Each row is a point on a tangle of strands that fork and nearly touch. The rows are in no order.
In the rows, zero is written as 128.
Two points are linked if the straight distance between their rows is under 118. Some points are linked to none.
Q926: [110  98 132 139 154 114 119 137 124 153 151 145 124 151 147 118 159 116
 151 119 173 123 147 109 153 112  97 123 101 120 149 110 123 127 161 129
 161 173 185 118 105]
Q869: [152 174 111  91 110 135 143 155 117 162  90 121 109 122 114 124 111  82
  65 163  29 118 120 146 110 133 124 117 159 210  93 157 104 144 114 118
  77 108  71 167 159]
Q332: [ 78 117 136 130 118 126 110 186 142 163 153 201 118 144 175 149 154  44
 109 144 144 156 172 161 145  68 138  81 120 129 119 119  85 173 114 147
 108 140 127 158 101]
Q683: [181 136 179 188 107 112 119  82 124  84 126  98 113 105 105 131  88 186
 105  99 161 148 106 114 109 140 164 148 125 113 127 119 156 129 130  96
 141 116 116  94 176]
Q236: [113 156 135  98 109 145 104 159 162 130 123 156 131 122 154 151 131  82
 105 156  86 143 155 172 124  86 158 130 122 136 116 141  99 157  87 164
  87  87  82 167 117]
Q974: [151 124 157 153 140  82 111 107  91 144 131 130 112 132 127 136 146 135
 113 113 142 105 123  92 139 104 176 118 122 157 113 120 120 176 155 133
 145 163 145 107 135]
Q97: [157 179 128 100 128 113 140 173  93 150 112 112 123 119 116 108  93  94
  91 160  43 121 130 146  81 123 120 110 160 200  91 133 132 115 138 130
  94 119  75 150 144]
Q249: [ 96  70  70 139 134 175 150 145 175  86 142 167 148 118 132 140 156 144
 184 126 198 180 158 157 166 161 100 108 132  42 158 102 133 103 111 150
 122 134 118  89 110]
Q899: [160 171 116  93 144 129 188 193  89 118 168  76 148  78 134 131  82 131
  92 120  73 143 119 148  40 150 110 117 154 136 116 101 152  99  92 150
 135 131  69 118 143]
Q761: [179 127 150 141 128 113 106  52 116  75  76  69 111 138  94  79 104 189
 140 126 116 104  82  79 134 165 146 191 100 139 114 136 151 127 166 102
 151  96 128 112 145]
Q910: [120 111 139 133  87 167  69  94 186  77 102 142 104 142 124 102 157 114
 142 169  97 141 124 148 156 108 157 187  61 127 180 148  97 160 125 161
 110  94 167 150 100]
Q101: [107 112 118 113 150 117 139 156 116 159 177 137 135 122 164 165 145 123
 126 102 172 146 141 123 129 130 116  94 143  92 131  94 141 106 106 151
 138 158 128 114 128]
Q365: [ 77 101 105 130 185 112 141 129 111 224 156 150 153 118 155 146 181 121
 156  86 181 111 132 109 149 136 104  39 147 128 132 117 136 110 154 127
 136 203 175 111 128]
Q333: [ 74  92 103 139 187 132 142 127 135 209 148 163 161 115 174 139 188 124
 168  98 198 134 143 118 155 142 108  38 146 101 137 106 132 110 143 148
 132 203 165 104 122]
Q225: [110 137 145 116 105 129  96 166 165 142 138 175 123 120 171 162 149  69
 105 152 121 164 172 166 146  65 156  99 119 134 117 128  74 168  85 173
  93 104 101 146  96]
Q916: [ 92 150 114  89 120 191 105 148 148  95 119 152 138 162 142 103 144 100
 146 159  75 142 123 146  95 133 131 177  81 129 140 125 146 128 117 144
 129  98 125 185 133]
Q317: [167 184 132  97 115  97 148 141 134 129 107  97 132 102 148 169  88 102
  83 173  84 124 143 155 115 118 155 140 159 143  87 140 111 134  86 145
  89  80  44 136 120]
Q400: [159 127 178 177 133  77  99  92 107 130 132 124 105 122 131 143 129 144
 101 102 150 128 108  96 128 116 182 116 116 142 114 115 138 159 147 119
 130 149 141  96 158]
Q404: [105 108 102 135 135 135 153 148 134 164 189 144 138  90 173 182 149 119
 130  99 194 169 147 129 128 129 141  68 164  81 133  88 147 112  80 166
 130 161 103 100 141]
Q138: [117 134 142 134  91 129 125 152 109 187 108 160 117 149 126 133 162  81
  86 150  91  85 148 133 155  72 134  99 162 183 112 173  73 174 118 118
 109 136 117 156 113]
Q57: [125  70  80 139 110 156 126 149 169  15 147 143 123 125 107 130 134 158
 163 122 185 193 138 151 158 164 113 170  85  41 163 109 133 133 137 117
 128  99 120  89 111]
Q968: [169 180 121  90 160 109 170 171  72 132 147  72 135  90 110 103  78 137
 110 120  57 117 105 137  54 151  99 106 162 174  97 104 150  88 121 141
 130 131  91 121 145]
Q393: [191 154 135 146 113 149 147  84 124  69 110  64 112 103 104 111  54 189
 111 112 137 121  97 120  90 167 163 179 136 106  98 118 170 142 104 108
 160  73  66 107 163]
Q583: [174 144 195 203 115  75 106  76 108 115 127 106 110 117 107 152  90 169
  98  91 164 142 103 101 127 129 160 129 123 120 120 117 150 120 148  83
 130 148 145  76 171]
Q711: [120  93 126 133 162 126 123 130 122 129 153 126 120 141 136 121 160 153
 143  95 187 138 129 107 151 130 111 128 104 108 142 107 152 122 143 132
 149 152 170 100 130]
Q705: [138 120 155 146 101 139  89 104 176  51 105 124 112 137 120 111 141 128
 139 158 118 156 128 135 141 127 148 186  67  98 168 139 106 143 143 139
 100  91 154 121  89]
Q903: [107  58  64 150 115 157 133 147 174  45 144 163 123 119 116 133 150 143
 171 129 201 197 156 159 175 158 114 134  94  37 165 103 133 124 126 141
 114 128 120  77 103]
Q381: [131 165 119 104 124 131 182 196 102 115 177 109 146  90 165 170  95 116
  91 128 100 169 136 146  61 146 129 119 151  98 118  99 144 107  84 156
 129 137  63 120 138]
Q296: [133 111 135 122  91 156  79 102 180 114 113 137 100 123 126 130 155 105
 119 167  81 134 137 155 174  78 163 157  89 153 166 162  82 167 114 167
 107 110 144 159 114]
Q386: [146 115 145 149 126  71 121 101  65 161 119 133 115 139 103 116 146 125
 119 123 123  68 115  80 157  95 155 101 144 188 103 144 101 184 175 121
 154 175 156 116 118]
Q587: [132 115 107  75  93 163  93 113 174 137 109 138 113 132 116 141 150 105
 129 177  59 115 137 160 189  84 142 177  93 167 150 168  82 175  93 168
 118 114 111 182 123]
Q275: [162 129 160 148 124 107  99  62 122  68  90  92 118 137 115 121 125 170
 123 133 118 128 101  93 138 150 168 181  93 113 133 136 130 144 154 130
 124 112 129 111 138]
Q188: [ 86 111 119 127 183 100 133 124 116 224 162 140 140 116 137 143 158 143
 148  65 177 106 119 102 136 135 110  50 156 152 130 119 148 109 148 112
 142 184 191 111 151]
Q63: [154 177 133 101 146  93 160 177  64 144 137  93 133 114 117 119  86 123
 102 132  56 111 125 139  72 143 111 104 164 190  89 114 140 104 135 137
 115 144  80 131 138]
Q383: [ 77  95 105 137 128 149 112 166 160 154 156 188 124 155 179 127 153  69
 146 145 158 154 157 153 144 115  99 107 105 102 149  93 124 109 128 148
 121 151 171 150 114]
Q482: [167 133 158 153 111  86  97  34 126  94  80  75  94 120 118 156 103 171
 104 138  86 102  85  89 169 163 185 178 101 133 124 138 123 140 139 128
 101 119 128 115 144]
Q206: [100 146 115 106 116 176  98 126 137 111 102 148 142 170 129  74 131 112
 148 161  70 100 113 139  96 133 119 190  95 151 145 140 144 121 138 124
 145 113 151 193 137]
Q700: [176 174 124 107 110 144 169  95 147  75 101  71 125 105 128 140  66 135
 111 160  99 124 128 145  90 152 151 190 127  95 105 135 146 130  88 135
 126  55  49 118 114]
Q937: [190 161 122 122 109 143 160  83 136  63 102  62 119 114 114 118  66 163
 126 143 119 116 106 126  93 168 152 195 125  94  98 129 161 139  99 134
 146  58  56 113 132]
Q339: [133 114 141 124 153 120 126 114 117 108 129 108 132 146 122 105 128 172
 137  98 160 118 121 104 128 134 113 159 112 113 134 110 152 111 133 117
 165 120 151 113 129]
Q96: [ 90  84 101 164 174 168 140 111 154 161 140 155 148 104 152 126 194 150
 179 102 226 154 148 130 169 144 118  47 127  74 144 106 147 115 133 141
 124 181 158  98 133]
Q484: [ 93 131 126 124 178 105 145 114 114 200 149 122 159 122 116 142 145 156
 146  66 170 126 101  99 105 156 103  55 168 147 125 131 164  89 140 100
 135 165 191 113 162]
Q607: [ 86  80  87 145 161 162 144 125 160 138 143 159 150 116 151 130 182 145
 179 109 210 165 147 138 162 154 106  76 133  56 148 106 146 103 118 153
 126 165 130  91 122]
Q635: [143 155 128 119 116  98 120 106  89 150 102 123 117 150  95  84  86 112
 138 157  73  61 108 104 120 120 101 154 156 200 108 149 118 109 184 104
 151 134 156 160 121]
Q69: [127 113 155 138 121 112  98 134 138 139 132 147 117 135 146 135 148  86
 124 155 135 142 153 135 144  75 150 127 102 126 141 127  80 172 142 146
 124 129 145 133  90]
Q490: [189 137 156 162 106 141 139  87 122  79 126  76 114 105  94 114  62 192
 111  94 151 137 101 119 100 155 163 160 141 116 108 117 169 129 116  98
 157  89  97 101 173]
Q603: [115 135 133 150 161 117 180  97 125 163 138 102 178 111  80 147 105 175
 139  70 193 159 109 107  82 162 100  62 196 134 127 161 172  63 132  60
 143 123 160 103 161]
Q94: [130  81 102 170 133 155 132 113 150  74 156 129 125 110  96 143 139 191
 144  88 204 184 125 133 166 153 132 123 112  70 167 119 163 127 127  97
 120 130 142 102 167]
Q284: [139  91 104 138 111 142 117 136 156  11 132 131 130 136 108 121 129 170
 156 120 168 179 131 142 145 161 125 188  81  51 152 119 134 152 139 115
 122  86 123 105 114]
Q836: [ 89 109  90 131 166 166 165 116 141 141 131 132 170 108 127 145 152 168
 157  84 193 158 120 124 125 170 119  83 165  77 144 137 161  91 114 109
 132 135 134 113 153]
Q71: [ 89 131 153 141 101 133 114 180 116 188 131 193 119 151 154 144 179  60
 102 139 117 111 169 151 153  60 140  69 144 153 121 152  68 187 115 135
 108 149 121 160 105]
Q988: [106 112 135 126 155 100 126 139  98 176 157 143 132 155 132 115 143 116
 152 107 147  86 135 107 145 102  90 125 116 143 141 122 117 119 171 116
 174 183 198 131 110]
Q99: [ 83 134 116 114 122 170 114 172 151 105 147 161 140 158 155 113 131 100
 135 145 101 154 135 150  99 126 114 154 100 102 147 102 147 109 111 144
 124 115 138 166 134]
Q16: [144 120 143 148  94  81 139 120  61 182 104 140 111 142  96 119 152 102
 110 143 109  53 124  83 163  84 123  85 163 192  96 172  75 178 154 101
 142 163 140 125  88]
Q288: [176 173 134 104 112 118 152 118 148 100 106  82 130  99 146 158  73 111
 102 179  96 136 138 153 101 129 154 170 135 115  98 140 124 128  85 151
 106  70  54 128 110]
Q495: [112 109 121 165 151 136 155 125 145 203 173 140 144  75 152 176 150 129
 129  85 211 163 140 131 123 126 137  33 189  91 146 111 153 100  98 130
 126 161 121  94 151]
Q575: [100 137 122 123 172 121 164 118 114 158 139 109 164 114 101 137 127 175
 137  64 161 145  85 101  79 174  96  73 174 137 122 152 179  76 125  87
 132 139 172 115 173]
Q89: [ 97 111 120 123 143 111 131 175 126 149 167 160 130 136 174 153 141  91
 128 132 163 155 164 141 132 119 104 103 127  90 137  93 127 108 121 149
 124 154 133 123 105]
Q898: [116 147 139 104 158 111 145 159  88 145 143 111 141 144 119 107 109 138
 136 110  84  95 121 119  96 141  83 133 134 157 132 113 130  81 160 118
 142 160 167 140 123]
Q3: [144 115 141 143  99 142 102 117 176  15 115 119 120 138 116 122 126 154
 146 144 131 172 130 145 129 156 149 196  71  65 157 138 119 150 135 129
 107  75 120 103  87]
Q263: [128 122 141 125 142 141 119 124 130  94 109 110 139 172 112  79 125 165
 155 117 141 101 121 117 129 143  91 188 100 120 155 120 138  96 158 102
 163 101 172 140 107]
Q464: [113 132 128 122 121 169 107 135 144  97 101 133 139 179 110  61 119 143
 152 137 107  94 114 136 112 145  97 200  95 125 163 126 150  95 161  97
 150  88 168 172 125]
Q871: [141 174 142 102 102 123 128 161 152 137 114 127 130 109 156 169 106  89
  85 169  76 144 159 173 121  98 155 130 150 141 100 148 104 143  81 153
  74  84  51 149 129]
Q689: [112 144 119  66 103 167 106 131 178 126 114 152 131 130 144 150 142  86
 129 166  62 139 142 172 149  94 152 162 102 145 129 153  93 160  83 170
 102 100  77 176 121]
Q701: [110 123 136 128 147  93 127 129  73 174 148 140 132 155 100 100 127 124
 154 108 130  54 117 101 127 103  84 120 133 166 133 134 115 125 180 105
 181 190 199 140 109]
Q738: [169 131 140 117 140 106 117  73 105 101  84  79 117 141  98  80  95 166
 142 131 117  82 100  81 123 151 127 185 117 157 107 133 144 114 161 114
 165 100 135 120 127]
Q37: [ 78 104 100 126 119 172 104 166 164 119 147 181 122 165 160 110 147  90
 154 139 142 153 146 154 130 129  96 136  97  92 158  97 141  99 115 139
 129 125 169 157 116]
Q601: [127 156 115  95  91 144 136 152 115 183  90 139 104 133 112 142 132  85
  76 161  31  86 111 130 146 117 117 117 164 205  98 180  87 158 101 109
  87 127  93 176 149]
Q460: [135 138 136 117  86 120 131 140 113 180  92 137 110 138 118 141 138  90
  77 158  72  83 143 125 160  91 129 108 168 194  96 172  73 152 113 109
  92 127 103 158 116]
Q201: [139 137 131 128  97  84 131 114  70 167 101 141 116 146  91 104 110  96
 127 158  90  49 113  97 140  98 103 114 175 204 104 172  94 142 167  91
 138 147 146 155 108]
Q838: [149 150 141 114 134 102 129 106 105 129 102 101 131 150 103  85  92 145
 150 141  96  68 109 101 114 138 105 174 131 173 109 128 136  96 169 107
 167 125 149 138 120]

A fork is a point with three links, a tip a point with one. Leave the first point through the second and follow the links. Name the first fork or tip that comes.
Q601, Q460 -> Q236
Q916, Q206 -> Q701
Q57, Q903 -> Q603
Q263, Q464 -> Q495
Q16, Q201 -> Q482
Q332, Q71 -> Q381

Name the points in between on the shortest way along the links from the first point to the second, in order.
Q869, Q587 -> Q601 > Q460 > Q138 > Q71 > Q332 > Q225 > Q236 > Q689
Q332, Q284 -> Q225 > Q236 > Q689 > Q587 > Q296 > Q910 > Q705 > Q3
Q188, Q249 -> Q365 > Q333 > Q96 > Q607
Q464, Q701 -> Q263 > Q339 > Q711 > Q926 > Q988
Q263, Q99 -> Q464 > Q206 > Q916
Q937, Q71 -> Q700 > Q288 > Q317 > Q871 > Q236 > Q225 > Q332
